A landscape with many peaks, sampled at points; each row gives a point and its height.
A climber steps from a point to the highest of its 2 nearest points, and stops where none of them is higher. Distance is the straight distance between rows; heights are no part of it.
(4) h=35.4: [118 122 156 130 166 105 116 139 159 147 158 137 104 122 142 145 155 181
 126 131 116 117 145 120 107 119 121 113 122 143 133 114 120 114 152 128
 120 125 116 125 148 137 158 140 138 123 106  99 114 160 119 119 104 126
 120 166 153 119 152 110 122 116 127 143]
(684) h=56.5: [125 110 121 143 129 121 132 138 168 173 128 111  91 116  94 143 140 148
  99 134 187  86 154 168 153 152 128 170 143 101 129 187 191 144  90 168
  57 122 144 111 197  95 147 155 147 131 166 151 137 112  99 127 106 151
 205  86 126 146 118 119 128 140 157 110]
(272) h=43.1: [155  89 153 103 181 112 139 167 121  94  63 142 120 156 178 202 132 166
 105 167 152 149 177  70  72 128  93 123 124 132  86  84 111 170 151 122
 144  82 118 143 193  77 153 142 148 132  70 108 187 144 151 112  95 118
  96 124 121 118 131 151 100 164 154 124]
(194) h=35.3: [138 109  92 176 161 121  93 136 153 232  87 122 123 123 109 147 160 134
 107 153 129 109  94 110 146  86 122 104 112 172 152 143 101 162  90 156
 113 143 103 135 120 152 163 128  99 132 173  85 158 141 112 147 131  97
 150  93  93 165 156  98 138 139 159 137]
(27) h=62.9: [104 140  86 136  99 121 124  91 185 137 153 135  98 122 107 133 146 142
 129 129 150 103 166 203 198 133 123 154 142 103 155 184 166  91  66 170
  56 138 167 118 157 103 131 168 128 151 162 154 111 119 128 162 104 138
 219 101 118 143 121  66 110 144 137 110]
(836) h=30.5: [126 123 136 113 106 138 127 169 140  67 115 132 117 170 118 129 102 147
 152 146 162 179 153 113  50 134 108 105 143 123 144 116 122 124 140  95
 159 117 128 112 155 172 196 116 110 158   9 130 128 152 128 115 112 125
  82 166 173 135 171  94 110  89 128 126]
(548) h=21.3: [154 113  95 101 172  57 146 105  68  93  60 153  93 109 170 131  75 139
 142 113 147 102 150 116 135 120 111 107 102 133  87 115 142 133 107 143
 150 132 105 188 129 140  68 137 149 117 162 107  83 170 147  79 107 149
 111 112 106  73  83 146 118 184 151 125]
(975) h=21.8: [102  91 137 101 127 159 108 110 153 137  61 133 115 126 163 128 114 161
 142 133 168 149 165 146  94 116 150 184 174 119 109 125 121 163 140 130
 101 101  89 137 184 116 172 117 137 102 104 153 115  65 169 118 170  99
 136 108 138 124 125  95 145 120 155 107]
(748) h=6.4: [108 162  83 152 118 139 132  77 177 122 147 179 130 166 150 123 118 182
 148 138 113 157 144 147 142 152 140 162 159  96 168 165 146 132 171 114
  94 136 147 105 173 127 178 175 102 166  77 189 119 126 127 175  88 147
 159  90 211 185 136  81  92  47 138  94]
(120) h=39.8: [109 167 143 112 139 137 149 167 135 116 115 117 115 156 131 123 148 169
  77 120 129 114 120 144  97 122  76 175 148  96 142 157 162 126 110 127
 154 117 171 114 141 155  97 116 120 111  81 167 147 166  99 154 127 117
 126 109 145 181 157 140 128 101 148 131]
(992) h=45.9: [132 133 136  81 175  75  96 111  90 155 124  87 108 149 135 133 133 147
 146 104 114 125 107 108 124  91 134  74 113 122 110  89 114 113 118  62
 158 133 132 106 105 189 137  23  68 114  62  77  92 141 169 113  99 134
 119 157 121 130 137 132 175 169 110 169]
(293) h=50.9: [139 137 117  97 142  85 109 115 103 146 130 121 113  93 128 123  80 121
 134  91 107 102 104 104 153  85 129 102 118 139 127 109 117  90  92  89
 138 160 145 117  79 159  81  83  73 102 120  89 118 185 148 138 119 124
 109 146 102 113 128 138 179 158 113 136]
(344) h=50.5: [137  93 113 171 104 140 152 113 194 146 135  82  88 122 120 111 124 140
 123  81 159 117 143 163 119 117 122 141 142 125 149 178 183 110 126 196
  65 156 154 109 143 100 117 140 155 119 180 103 132 114 113 100 132 129
 197 117  96 126  71 164  96 146 191 107]
(216) h=17.0: [138 137 134 157 120 152 109 136 169 143 172 138 133 115 148 127 182 153
 134 104 100 160 125 167 148 146 147 117 141  85 150 128 135 158 131 169
  90 132 110 138 129 117 177 163 102 158 141 189 129  71 137 160 117 143
 236  56 116 150 163  91 100  78 110 128]
(869) h=39.2: [130  99 139 103 154 134 120 169 124  95  83 153 132 168 222 149 147 172
 142 162 115 173 175  77  80 142 131 112 117 113  85  51  74 138 151  92
 135  90 101 181 174  91 199 117 123 146  76  93 150 116 170 116  56 131
 102 139  69 115 137 138  83 141 133  91]
(529) h=31.7: [ 99 138 125 129 140 160 111 154 127 160 180 110 119 134 130 107 202 203
  78 127 115 151 109 122 149 153 130 124  81 108 169 163 122 111 151 130
 137 129 127 136 165 157 143 105 122 122 122 142  94 166 126 143 122 158
 188 156 142 153 149  92  84 106 145 105]
(42) h=48.8: [200  80 151 156 184 121 159 127 104 194  63  80 177 118 166 112 151 135
  62 167 139 112 144  86 110 166 143 106 129 145  89 128 166 152 167 123
 138  70  95 112 127  57  91  95 174  93 177 113 138  79 145 122 147  86
 148 108 158 112 111 157 137 151 132 180]
(208) h=29.2: [138 117 108 115 144  67 110 119  79 188 115  62 116  98  71  82 113  91
  80 114 158  63  93 124 174 123 142 102  58 100 102  97 186 137 114 125
 135 106 140 145  77 104  82 134 183 138 200 103 134 173 105 114 108 166
 160  86  86 119 122 108 111 162 141 152]
(250) h=12.5: [128 174  92 162 107 116 124 106 142 121 200  98 138 161  77 148 135  82
 141 141 138 187  94 107 111 152 168  91 120 160 174 146  91 111 131 123
 129 120 128 113 147 134 191 114  87 172  97 124 137 151 121 124 142 180
 151 160 155 145 172 102 130  49  93 149]
(924) h=31.9: [176  75 100 177 157 131  74 135 161 203  99 139 108 128 128 143 148 142
 128 148  91  75  90  99 174  70 105  82 113 162 155 105  93 142 124 173
 117 161  93 134  96 146 107 116 120 132 191  65 132 125 129 112 118  91
 135 122 130 134 122 150 144 152 146 120]
(784) h=23.2: [125 116 116 109 119  97  82  89 120 157 143 133  95  82  94 122 124 108
 160 110 124  65 132 189 189 131 151 109 116 125 103 107 133 141 137 166
 107 135  98 149 118 100 109 156 183 123 199 120  98  96 121 114 115 133
 187 109 120  85 119 110 160 143 109 142]
(391) h=19.5: [180  76  84 112 174 113 159 127 113  99  44 140 140 142 159 197  77 134
 162 119 143 121 136 101 126  84  87  86 153 129  83 128 113 150 125 162
 143 137 111 156 145 110  82 133 169 118 123  62 114 141 182 104 119 122
  91 117 111 104  82 184 151 154 157 114]
(135) h=29.3: [151 113 146 150 160  98 141 178 111 148 132  98 188 129 114 116 175 132
  87 170 134  92 144  90 143 170 134 144  78 156 154 148 148 117 143 139
 125  99 145 121 166  67  89 153 187 118 136 153 138 125  72 138 125 140
 136 144 148 118 102 143 121 188 108 146]
(114) h=62.8: [113 171  86  97 100 175 114 143 109  88 175 175 120 130 121 117 106 143
 128 108 126 154 124 152 119 127  99 108 194 142 120 139 108  88 129  64
 148 158 131 116 107 184 154 129  93 112 106 138  85 183 174 143 133 115
  79 130 110 151 144 126 135  89 127  85]
(1049) h=21.1: [144 116 109 114 123 144 112  87 135 148 139 135 112  99 111 115 105 114
 189 111  81  77 140 157 185 122 114 127  92  95 126 122 126 110 157 187
 121 158 102 156 118 127  69 114 153 108 177 109 103  93  96 105 157 131
 169 154 145  92  74 139 122 171 108 105]
(698) h=7.8: [123 118 108 137  94 122  97 150 126 189 192 128 128  81  84 131 186 104
 117 107 126 146  94 177 200 116 137  81  60  80 145 144 112 108  92 166
 111 165 143 154  99 139 137 185 123 166 175 144 119 129  93 161 113 162
 221  95  91 124 127  58  77 132 130 105]
(79) h=16.9: [120 130 114  79  85 123 162 140  70 103  51 168 152 101 126 144  99 110
 153  97 140  88 109 140  87  83 125 103 158 146 110 110 149 140  89  68
 146 153 135 110  41 155  89 100 112 140 100 132 147 136 161 102 186  97
  73 139 131 136 146 140 152 192 102 142]
(855) h=56.7: [ 77 159  93 112 124 142 126  87 122  95 165 158  89 162  59 144 119 113
 137 147 159 124 105 169 117 150 123 100 195 157 126 128 115 120 144  73
 158  97 135  64 141 169 141  98 120 145 103 133 114 220 133 118 136 147
  96 137 152 166 171 113 128  97 101 132]
(572) h=23.5: [123 143  98  95 119 157 137 136 163  84 113 206 124 133 171 121  96 150
 152 126 119 140 201 140  83  89  92 110 142 125 112 124 122 128 131  97
 121 146 117 170 144 150 181 181 142 163  92 111 119 111 129 144 102 102
  75 146 110 127 138  97  70 102 118  69]
(639) h=33.2: [126 123 128 122 108 139 117 149 145  60 138 158  97 159 150 127 112 164
 123 124 159 174 151 112  61 158 129 163 179 122 175 131 132  98 136 112
 138 117 134 114 205 154 179 135 101 145  37 169 155 161 136 139 132 156
 126 115 170 158 165 110 113 104 173 114]
(46) h=38.3: [193  97 126 149 150 140 151 136 133  94 113 121 184 141 180 158  89 111
 147 112 131 162 135  68 116 126 132 156 152 167 147 104 117 105 129 162
 120 137 135 114 134  76  84 108 141  94 152 123 179 111 181 109 147 119
 116 126  85 115  75 221 137 164 132 119]
(882) h=43.5: [112 122 151 171 157 121 156 123 176 127 123 110 155 138 132 169 132  81
 134 157 140 113  98 102 138  94 146 128 153 164 135 119 104 155  99 164
 123  92 135  98  84  86 107 153 115 148 175 133 187 147 119 138 148 117
 110 126 102 150 161 140 161 106  70 142]
(697) h=3.7: [112 188 153 116 104  93  88 132  87 120 151 171 112 106 106 130  93 112
 153 113  48 132  95 139 184 113 100 114  91 148 125 109  95 113 179 108
 113 192 141 172  53 170 126 136  79 121 137 109 131  96  99 110 120 125
  54 154 143  82  85 131 165 100 118 126]
(514) h=56.8: [ 97 163 101  88 108 116 102 108 122 119 160 169 113  90 124 106  94 114
 128 104 128 113 143 153 157 104  99 160 145 161 115 136 130  67 103 100
 115 145 133 166  96 176 103 150 121  96 162 127  96 174 150 144 125 119
 110 137  81 116 116 120 143 118 138 106]
(952) h=25.7: [146  94 106 120 165  90 111  89  78 179  79  70 123 117  94  87  95 122
 108  93 102  76  77 118 192 127 149 120  48  77 107  94 175 159 142 151
 124 152 118 157  87 131  59 100 146 110 209  87  72 117 137  84 118 154
 131 109 117 107  81 157 141 157 150 107]
(382) h=32.9: [145 120 112 120 162  93 117 146  75 184 165  88 123 124 105 113 162 158
  67 116 111  75  84 129 150 114 119  89  90 129 126  91 164 121 135  98
 165 115 146 131 103 150 112 118 167 134 179  94 138 193 102 143  98 151
 137 112  94 163 145 115 121 159 151 150]
(567) h=59.6: [132 142 109  86 142 135 136 128  99 168 105 116 129 125 179 114 119 132
 146 115 118 147 135 157 105 101 112 158 137 127 102 110 105 148 140  93
 143 134 124 194 148 166 174  95 125  83 132  80  70  93 171 158 114  99
  85 149  73 148 118 117 148 125 177 111]
(295) h=23.0: [139  75 161 171 136 138 124 161 155 182 124  95 108 111  84 119 166 114
 116 144 120  71 107 123 159 149 123 113  65  90 120 156 147 158 112 206
 118 149 109 129  87  99 100 152 159 151 189 142 107  96  59 113 122 128
 191 111 142 106 114 133  93 151 111 137]
(72) h=48.1: [171  92 144 140 157 149 153 122 104 198  82 103 181 104 173 105 157 142
 116 165 132 105 164 104 143 150 158 141  87 139 111 127 130 152 163 127
 133 111 101 142 145  79 136  85 168  72 147  95  92  54 137 144 139  97
 147 153 144 100 107 111 122 168 142 157]
(296) h=35.6: [130 119 155 100 140 148 102 138 157 120 152 147 120 167 198 147 170 168
 157 149  97 185 157  87 100 131 101 151 111 127 115  64  74 116 187 102
 117 113  95 145 164 163 234 108 112 114  83 106 129  73 176 113  70 126
 100 163 105 118 131 126 101 126 150  81]
(1079) h=27.7: [ 97 146 136 135  84 116 137 160 118  86  98 145 111 128  98 133 115 142
 139 118 140 113 114 155  81 110 119 122 152 159 158 135 147 152 126 106
 111 146 141 108  82 159 159 147 101 161  63 154 140 137 107 116 166  94
  65 146 195 143 183 110 131  96 138 119]
(130) h=7.7: [ 67 176 106 162 147 145 147 100 176 128 141 164 126 163  99 145 152 178
 121 139  95 143  90 133 155 153 104 104 147 104 141 157  93 128 147 134
 118 114 152 121 113 136 161 183 110 149  98 162 111 166 104 168  95 133
 153 107 168 180 159  91  92  32  99 116]
(54) h=18.5: [125 109 108 104 102 143 129 121 127 120  67 149 109 104 122 141  98 151
 136  82 165 100 109 163 101  89 120 157 195 152 132 143 173 133  81  96
  87 143 113 116  80 166 106 132 124 119 152 147 130 133 167  80 191  99
 109  93 124 169 133 145 158 154 150 101]
(1026) h=14.5: [130 137 130 161 166  97  92 138 116 177 148  92 142 142  79 131 162 112
 142 157 120 151 104  99 148 148 195 101  70 148 155 143  95 130 106 134
  99 137  90 137 112 144 189  78 113 139 107 122 111 101 106 100 132 166
 167 161 144 121 150  93 133 115  80 179]
(91) h=26.7: [138 141 149 106 117 158 167 109 149  67 128 163 165 163 128 115 126 119
 122 144 155 132 134 118  90 157 121 119 149 114  90 109 106 121 156  80
 234 106 152  64 201 122  72 117 163 136  78 169 191 164 132 152 122 126
  79 136 135 151 138 153 104 127  92 184]
(108) h=52.6: [ 80 168 105 122  49 149 151 100 112  66 183 153 122 138  80 138 124  75
 121 134 174 100 124 183 115 145 148 135 188 140 142 156 149 105 101  90
 163  93 156 102 148 137  92 134 120 152 116 132 142 209 117 159 154 143
  95 131 153 155 156 115 129 124 128 135]
(547) h=43.9: [ 84 171 150 129 136 150 177 139  88 108 148 122 163 141 127 120 146 119
 105 106  85  79  95 115 107 135 137 106 154 130 114 119 143 115 140  91
 171 128 159 114  82  97  85 141 170 116 122 145 153 153  93 140 150 128
 114 112 112 149 141 139 145  95  70 167]
(796) h=10.9: [138 167 104 181 105 100 104  92 195 142 177 131 102 131 102 152 124 112
 150 129 109 177 106 127 144 104 125  85 145 174 171 116  86 129 129 135
  72 160 139 114 119 145 214 150  53 191 113 103 148 140 118 115 111 132
 123 123 141 140 170 105 152  56 141 117]
(444) h=48.0: [110 100 165  84 176 141 123 145 103 128  86 114 118 185 182 161 170 200
  68 160 165 126 158  91  88 146  82 154 146 106  75  95 124 128 161  85
 164  67 131  95 201 152 149  85 124 102  71 131 177 163 161 140 114 139
 128 113 111 159 147 131 125 169 155 126]
(384) h=48.9: [100 154 112 113  70 130 161  96 150  37 164 125 152 175 100 136 110  66
 133 154 173 153 115 123 102 132 123 170 151 145 181 159 115 101 109 114
 158  91 184  95 154 139 111 145  85 177  79 146 154 173 116 175 142 150
  91 162 177 160 154 103 120  90 120  97]
(820) h=26.0: [137  72 154 132 153 103 131 149 129 178  83  73 121 118  90 116 139 136
  88 146 150  69 123 106 156 168 136 132  69 101  91 176 183 160 113 180
 122 107 114 114 147  80  80 129 190 126 163 115 103 120  93 108 119 133
 160 133 162  71 102 180 139 179 139 131]
(628) h=69.7: [115 100 100 153 122 155 139  78 148 150  69 129 146  95 105 131  76  74
 182 139 118 129 124 145 160  96 175 136 121 134 110 132  87 169 121 160
 112 141 105 133  97 113 105 109 125 118 141 102  98 102 126 102 167  90
  92 148 178  94 114 139 177  89 120 136]
(453) h=44.8: [ 96 118 162 103 126 135 126 176 106 109  93  85 108 144 101 115 141 144
  92 136 136 133 133 109 111 125 118 217  76 107 163 170 145 167 105 158
 122 129 150 134 153 129  87  70 118 124  88 179 143 121 106 131 165 147
 154 129 146 122 136 152 143 143 136 122]
(173) h=59.7: [151 112 124 103 100 135 127  84 182  96 147 154 125 130 123 117  86  91
 205 149 111 190 152  96 130 128 134 160  86 153 134 106  75 156 162 135
 115 144 103 130 135 141 192 101  93 138  84 125 102  56 130  81 144 111
 116 156 180  75 113 122 129  86 106  80]
(300) h=32.0: [174 112 150 183 165 103 144 159 123 159 161 143 159 112 158 122 156 132
 114 148 101 100 138  87 144 131 139 101 111 165 169 117 136  94 148 120
 120 128 137 113 113  91 101 168 156 116 160  99 144 142  81 136 117 133
 106 159 145 119 112 141  98 163 122 149]
(418) h=56.4: [ 96 170  80 116 114 139  97  83 157 131 192 165 129 111 104 118 140 132
 138 123 122 145 131 174 206 133 116 158 137 141 144 165 109  65 111 138
  87 133 156 147 147 138 148 156 117 129 166 137  98 146 152 192 119 135
 158 121 103 138 132  84 122  95 126  91]
(853) h=23.6: [120 120 126 111  91 158 116 113 160  94 135 145 110 125 148 121 126 164
 152 116 140 142 184 151 102 133 142 182 132 121 163 147 133 140 148 169
  95 144 121 149 197 101 166 134 137 127 102 153 120  69 140 135 164 118
 182 116 155 104 123 104  97 133 154  94]
(425) h=62.7: [108 141 117 140  54 144 138 104 122  99 114 131 165 110 117 121  63  54
 186 131 121 133 110 132 133 135 193 159 159 166 157 161 125 127  88 121
  96 130 121 114  91 100  94 120  68 142 160 119 127 113 139 118 181 130
  67 145 137  91 117 130 174 141 108 108]
(371) h=40.1: [155 171 128 110 149 138 173 126  55 116 168 130 171 118 155 111 120 137
 135  93  89 111 117 120 124 159 139  92 130 112 114 108 145 102 162  65
 192 142 141 123 117 127  93 116 159  92 132 104 105 175 110 147 122 154
  83 124  97 134 114 135 123 142  94 146]
(808) h=15.6: [ 82 121 125  98 119  93 152 122  74  73  58 154 136 116  91 112  79  96
 144 133 156 100 135 135 119 109 154 155 122 140 114 173 163 152  74 104
 148 130 136 119  64 143  81 108 130 125 111 164 123 155 108 120 199 123
  80 135 149 110 117 156 140 195  99 151]
(446) h=62.3: [134 108 135 128 162 124 132  87 142 163  93 124 130 125 146 133 114 119
 185 148 101 150 142 116 143  97 135 133  97 139 103  90  81 190 170 143
 123 147  83 147 114 160 177  75 116 106 104  88  83  67 135  78 127 100
  76 179 162 101 107 137 142 112 130 126]
(238) h=59.9: [167 132 131 117 125 138 150 138 109 101 132 162 154 112 155 121  89  90
 168 147 108 182 155 120 111  95 125 102 123 124  95  66  91 182 159  84
 133 137  97 137  95 157 206 141 120 130 103  86 103  49 137  99  66  98
  35 171 108  96 102 145 138  84 114  96]
(613) h=20.1: [134  82 128  86 137 143 145 135 129 119  21 150 113 124 149 141  85 155
 130 116 172 137 159 141  68  90 120 152 186 118  88 143 150 159 107 112
 123 104  90 147 130 144 125 127 136 119 113 125 111 120 168  98 184  89
  98 120 128 148 119 125 139 149 171 133]
(1014) h=66.4: [135 154 115  74 118 128 136 154  95 107 131 161 158 115 145 105  73 108
 157 121 123 161 119 130  89 106 142 126 148 143 101 115  96 137 115  66
 165 140 113 146 103 157 172 102 102 106  87 122 105 110 175 130 120 117
  54 152  97 126 118 143 157 110 113 117]
(450) h=29.1: [124 131 126 136 143 154 143 113 142  85 156 109 186 152 113 119 140 106
 121 161 157 186 136 110 100 181 150 148 138 130 148 110 103 113 160 117
 185  85 131 100 211  87 131 138 171 105  71 163 173 148 143 171 127 127
 125 156 155 146 153 123 118  87  95 156]
(994) h=39.5: [142  88 187 128 190  95 126 145 154 118  95 120 125 148 167 163 144 148
 115 184 144 158 169  59  98 126 133  95 119 135  92  79 124 147 157 134
 148  84 103  91 152 105 159 136 145 116  52 119 153 140 144 100  91 104
  91 178 180 103 141 146 130 148 123 159]
(138) h=56.6: [115 122 153 170 114 134 137 123 123 104 107  96 141 108 127 116  80  90
 180 111 107 121 104 109 150 144 175 158 126 111 157 156 135 102  92 150
  72 120 137  82 113  99  36 137  99 116 178 137  97 125  87 106 164 184
 110 134 117 121  69 136 147 176  75 109]
(888) h=47.4: [120 119 154 108 105 144 167 174 102 123  97  92 124 131 142 108 125 164
 101 113 148 109 190 167  77 149 107 167 102  87 104 169 191 164 131 124
 133 131 133 192 171 127 120 121 172  98 142 122  88  81 125 111 114 105
 140 125 122 118 112 104  95 145 180 139]
(470) h=17.9: [133 119 115 111 121 118 148 127 148  81  83 131 114 129 143 197  61  99
 170 120 158 115 156 127 131  58  89 118 184 157 132 127 127 106  99 136
 102 141 164 121 106 119  79 149 122 126 140  89 150 173 163 140 119 104
  73 139  90 119 103 137 159 164 145 100]
(576) h=5.0: [137 183 156 156  98 147 142 145 117 120 174 174 139 114 162 121 124 104
 166 116  57 151 118 121 141 114 114 120 126 144 171 121 110 116 166 124
  98 172 146 145  64 108 114 159  96 127 131 132 127  74 101 127 142 117
  95 148 159  96 103 139 116  62 101 112]
(213) h=46.2: [134 127 105 161  64 134 125 103 141 113 171  84 102 116 114 115 113  96
 151  74 138 170 118 168 143 105 154 152 136 149 175 165 147  78 106 195
  60 176 157 127 121  98 104 139 134 139 190 121 122 117 132 108 144 158
 155 130  76 122  68 165 125 149 173  92]
(163) h=6.2: [120 179 138 178 123 139 151 139 141 131 195 155 147 137 148 141 178 149
 116 121  60 155  95 117 157 111 110  73 118 127 177 129  81  90 164 140
 118 142 152 135  71 115 120 173 110 148 107 132 134 132  89 154 105 132
 152 147 173 130 151 115  83  55 104 130]
(1015) h=16.8: [ 95 128 175 161 161 111  95 158 147 138 135  87 119 153  97 130 183 128
 110 161 135 160 119 120  88 178 171 111 117 101 140 131 121 154 139 155
 132 102  88 121 131 146 202 110 137 151  91 167 125 105 107 115 114 176
 186 144 160 128 180 113 135  97  89 202]
(818) h=11.3: [112 177 118 173  25 130  79 103 128 149 182 147 101  73 104 126 106  45
 150 123  85 149  80 169 211 138 136 115 126 136 138 152 101 104 119 179
  92 165 130 155  88 107 117 153  80 160 212 120 143  89 102 127 130 121
 148 115  86  94  76 143 163 125 127 114]
(381) h=43.4: [141  96 158  63 174  91 141 124  85 137  92 107 107 157 181 146 168 185
  83 136 144 106 124  86  99  99 111 110 105 114  81  88 140 151 137  91
 189  91 145  89 146 150 109  40 105 120  84 108 137 142 168 129 120 130
 147 119 122 134 138 141 135 194 141 166]
(1047) h=36.3: [143 126 119 111 128 149 138 148 123  94 127 142  89 151 146 141 112 164
  95 126 191 126 175 136  88 117  98 200 174 112 138 157 194 114  82 101
 117 135 153 111 181 164 131 116 108 111  86 158 142 170 123 130 137 143
 133  88 129 179 139 134 112 150 181 115]
(348) h=39.0: [136  93 132 185 141 113 124 152 147 171 129 106 144 112  95 174 178  84
 122 149 156 100  94 118 129 124 130 107 124 162 135 145 100 142  86 167
 143 132 116 122  92 140 152 188 109 145 185 136 152 162  90 159 131 120
 161  86  92 151 175  88 114 155 127 158]
(652) h=19.6: [116  99 188 156 157 134 106 171 159 140 137 106 101 128 119 110 179 162
  94 117 114 109 124 149 107 149 146 124 106  79 135 126 155 183 141 179
 111 130 108 145 124 131 159 144 119 158 151 182 127  89  96 109 118 148
 190  93 145 143 168 103 114 101 122 145]
(311) h=25.8: [ 96 143 101 123  80 105  94 106  91 139 124 104  93  76  88  95 101  78
 107  71 153  81 102 176 190 127 146 128 109 123 116 114 151 100 120 137
  96 131 128 159  81 103  76 153 166 114 202 124 140 146 105  90 110 134
 171  97  70  99 117  90 152 125 144 153]
(629) h=35.5: [105 155 137  95 134 178 145 148 106  66 110 184  97 193  97 116 155 158
 101 149 159 123 139 156  88 142  59 133 163  98  96 141 143 144 121  69
 212 131 139  99 116 199 113  80 149 123  63 169 102 183 112 134 134 106
  79 124 151 186 163 151  95 129 126 145]
(13) h=50.7: [122  93 114 148 126 126 106 143 125 128 131  83 122 125  93 139 128 109
 145 127 119 141  97  92 157 132 168 188  64 119 183 164  86 136  73 172
  77 146 121 109 143  89  77  85 106 148 149 153 123 117 100 114 172 167
 156 135 130 109 121 142 160 150  88 113]
(671) h=25.5: [104 138 108 119  59 138 124  95 172  79 132 181 111 106 125 118  98 132
 182 123 138 136 167 166  98 112 116 151 146 162 164 162 137 136 134 138
  89 144 135 137 131 133 155 177 110 172 106 149 112 102 117 134 168  97
 111 131 180 116 141  85  98 107 141  82]
(253) h=31.8: [131 159 119 117 129 152  80  99 150 136 217 141 121 163 133 132 168 128
 151 144  98 211 104 138 108 161 104 128 152 122 135 103  81 111 210  88
 118 106 118  99 148 180 243 143 138 131  92 102  95  81 170 121  72 150
  81 171 126 130 112 141 125  61 125 100]
(765) h=23.4: [116  92 136  94 143  68 153 113 103 118  95 101 121 102 114 116 106 119
 100 142 183  95 175 104 133 155 129 150  83 117  75 170 181 118  80 128
 143  96 132 138 157  96  62 140 169 105 146 131  95 178 130 112 126 146
 143 116 129  72  90 149 120 201 126 135]
(125) h=36.7: [138 138 118  84 150 155 147 122  61 142 190  95 118 138 118 104 158 156
  98 101 130 108 104 152 116 148 117 124 122  92 114 100 150 135 153  69
 200 115 146 108 143 143 100  73 172 105 152 115  91 182 140 139 126 144
 123 122  93 176 134 132 115 136 142 137]
(625) h=14.9: [164 166 132 162 120 152 101 131 165 156 211 168 142  97 156 128 179 114
 120 113  91 162 109 137 148 122 133 111 145 145 139 124 104 128 138 175
 100 140 114 137  95 116 185 172 119 139 189 149 148  65 146 157 120 119
 179  96  93 146 132 155 116  88 111 123]
(299) h=9.6: [107 155 115 140  58 111  71 130 114 159 207 125 110  67  77 122 129  64
 126  94 116 165  83 172 211 138 157  91  92  98 124 160  92  87  74 140
 104 169 132 155  96 133 127 157  68 180 183 142 118 134 107 139 122 162
 174 103  83  95 129  84 149 109 112 107]
(873) h=32.1: [108 149 142 171 157 155 136 146 163 115 108  92 177 153 144 117 151 141
  69 172 132 155 158  90 109 158  88 151 151 124 141  96 116 115 144 145
 146  94 134 126 205 107 100 163 149 108  92 185 238 122 153 187 130 109
 145 135 149 149 147 137 124  93 153 133]
(539) h=35.1: [145 132 147 159 152 156 145 147 144 115 107 103 183 132 172 105 109 126
 120 132 118 168 158  97 104 130 116 178 138 143 164  99 113 123 147 154
 129 136 129 150 148  97  84 113 139  88 130 167 193  83 173 151 155 110
 142 134 114 112 115 147 119 106 135 135]
(342) h=48.2: [123 131 152 145 127 140 174 131 149 140 132 106 137 134 141 141 131 116
  87 112 135  82 105 128  95 116 125  93 186 139  97 123 162 110 103 113
 173  80 159  89 109  81 103 141 158 124 151 112 185 159 118 150 131 103
 149  99 102 155 164 144 154 123 114 187]
(71) h=24.3: [132 143 186  83 132 152 127 149 151  93 100 142 139 194 124  92 158 150
  76 134 121 131 140 133  93 167  69 117 163  88  54 100 137 108 144  97
 236 111 135  97 220 162  77 118 162 126  68 185 205 140 132 152 117 109
  94 115 147 142 150 187 128 150 146 176]
(993) h=53.2: [111 109 136 109 144 126 154 125  74 187  89  61 138 117 158 108 157 161
 104 131 123 101 138 140 118 133 128 151  83 114  92 119 147 155 159 104
 151 115 121 177 145 132 133  76 149  76 150  83  66  94 136 158 121 104
 131 156 124 128 133  86 143 163 163 157]
(155) h=14.1: [124 119 165  89 122  95 149 160  53  45  79 141 155 135 115  98 111 129
 129 136 164 115 154 127  82 162 159 155 107 110 112 151 179 175 109  97
 170 109 128 149 127 119  86 129 166 141  84 183 129 113 107 100 165 148
  93 109 149 121 118 150 108 193  86 154]
(910) h=13.0: [157 166 128 169  82 136 123 115 138 170 200 166 163  81 127 118 141  43
 160 149 103 131 113 153 218 151 170 102 125 154 141 136  96  96 112 173
 102 147 126 134  74  80 150 150 114 128 202 113 128  67 127 164 123 109
 168 133  97 105 111 126 138 129  87 139]
(468) h=54.9: [185  95 161 175 174 147 146 173 137 187 106  93 167 130 176 108 175 141
  49 152 121 100 126  88  92 146 119  84 155 136 110  95 155 123 138 120
 161  83 114 102  97  87 117 116 167 119 164 117 181 109 136 146 118  82
 149 108 127 152 161 143 118 126 133 188]
(234) h=22.5: [176 133 115 146 114 129 103  69 110 150 122 169 127  80 131 110  73  99
 190  92  70  77 110 130 195 153 147 100 116  96 102 113 124 129 158 162
 122 154  87 135 101 160  81 133 112  90 164  81  71 102 113  89 135 149
 118 130 147  86  47 184 156 150 130 116]
(612) h=9.4: [ 79 173 111 151 143 124 115 120 139 140 145 132  97 162  87 155 128 138
 136 120  95 130  76 142 135 109 118  72 167 145 134 118 103 130 108 111
 102 161 146 121  74 175 206 141  67 162  84 128 145 167 106 113 110 129
 127  91 126 167 180  88 158  38 102 132]
(884) h=42.0: [165 100 141 115 114 119 117 138 127  91 187 123 120 129 155 136 104 131
 132  78 132 168 129  94 115 120 159 170 133 158 152 123 147  63 105 165
 104 155 152 130 148  99 116 135 124 125 154 129 133 142 159 112 140 156
 138 135  61 107  84 199 123 175 158  85]

For each start below, name the point where the climber stops.
(1049) => (468)
(612) => (652)
(79) => (628)
(952) => (468)
(836) => (628)
(299) => (652)
(91) => (27)
(924) => (468)

Call two points neighbours if one is among the 2 nearest of the other. Go from one point of each pair to the other, from neighbour to neighbour, staying as high as possible. Name the lowest point that can't be avoided.
(628) and (468) => (72)
(468) and (444) => (381)
(1014) and (628) => (238)
(1014) and (27) => (418)
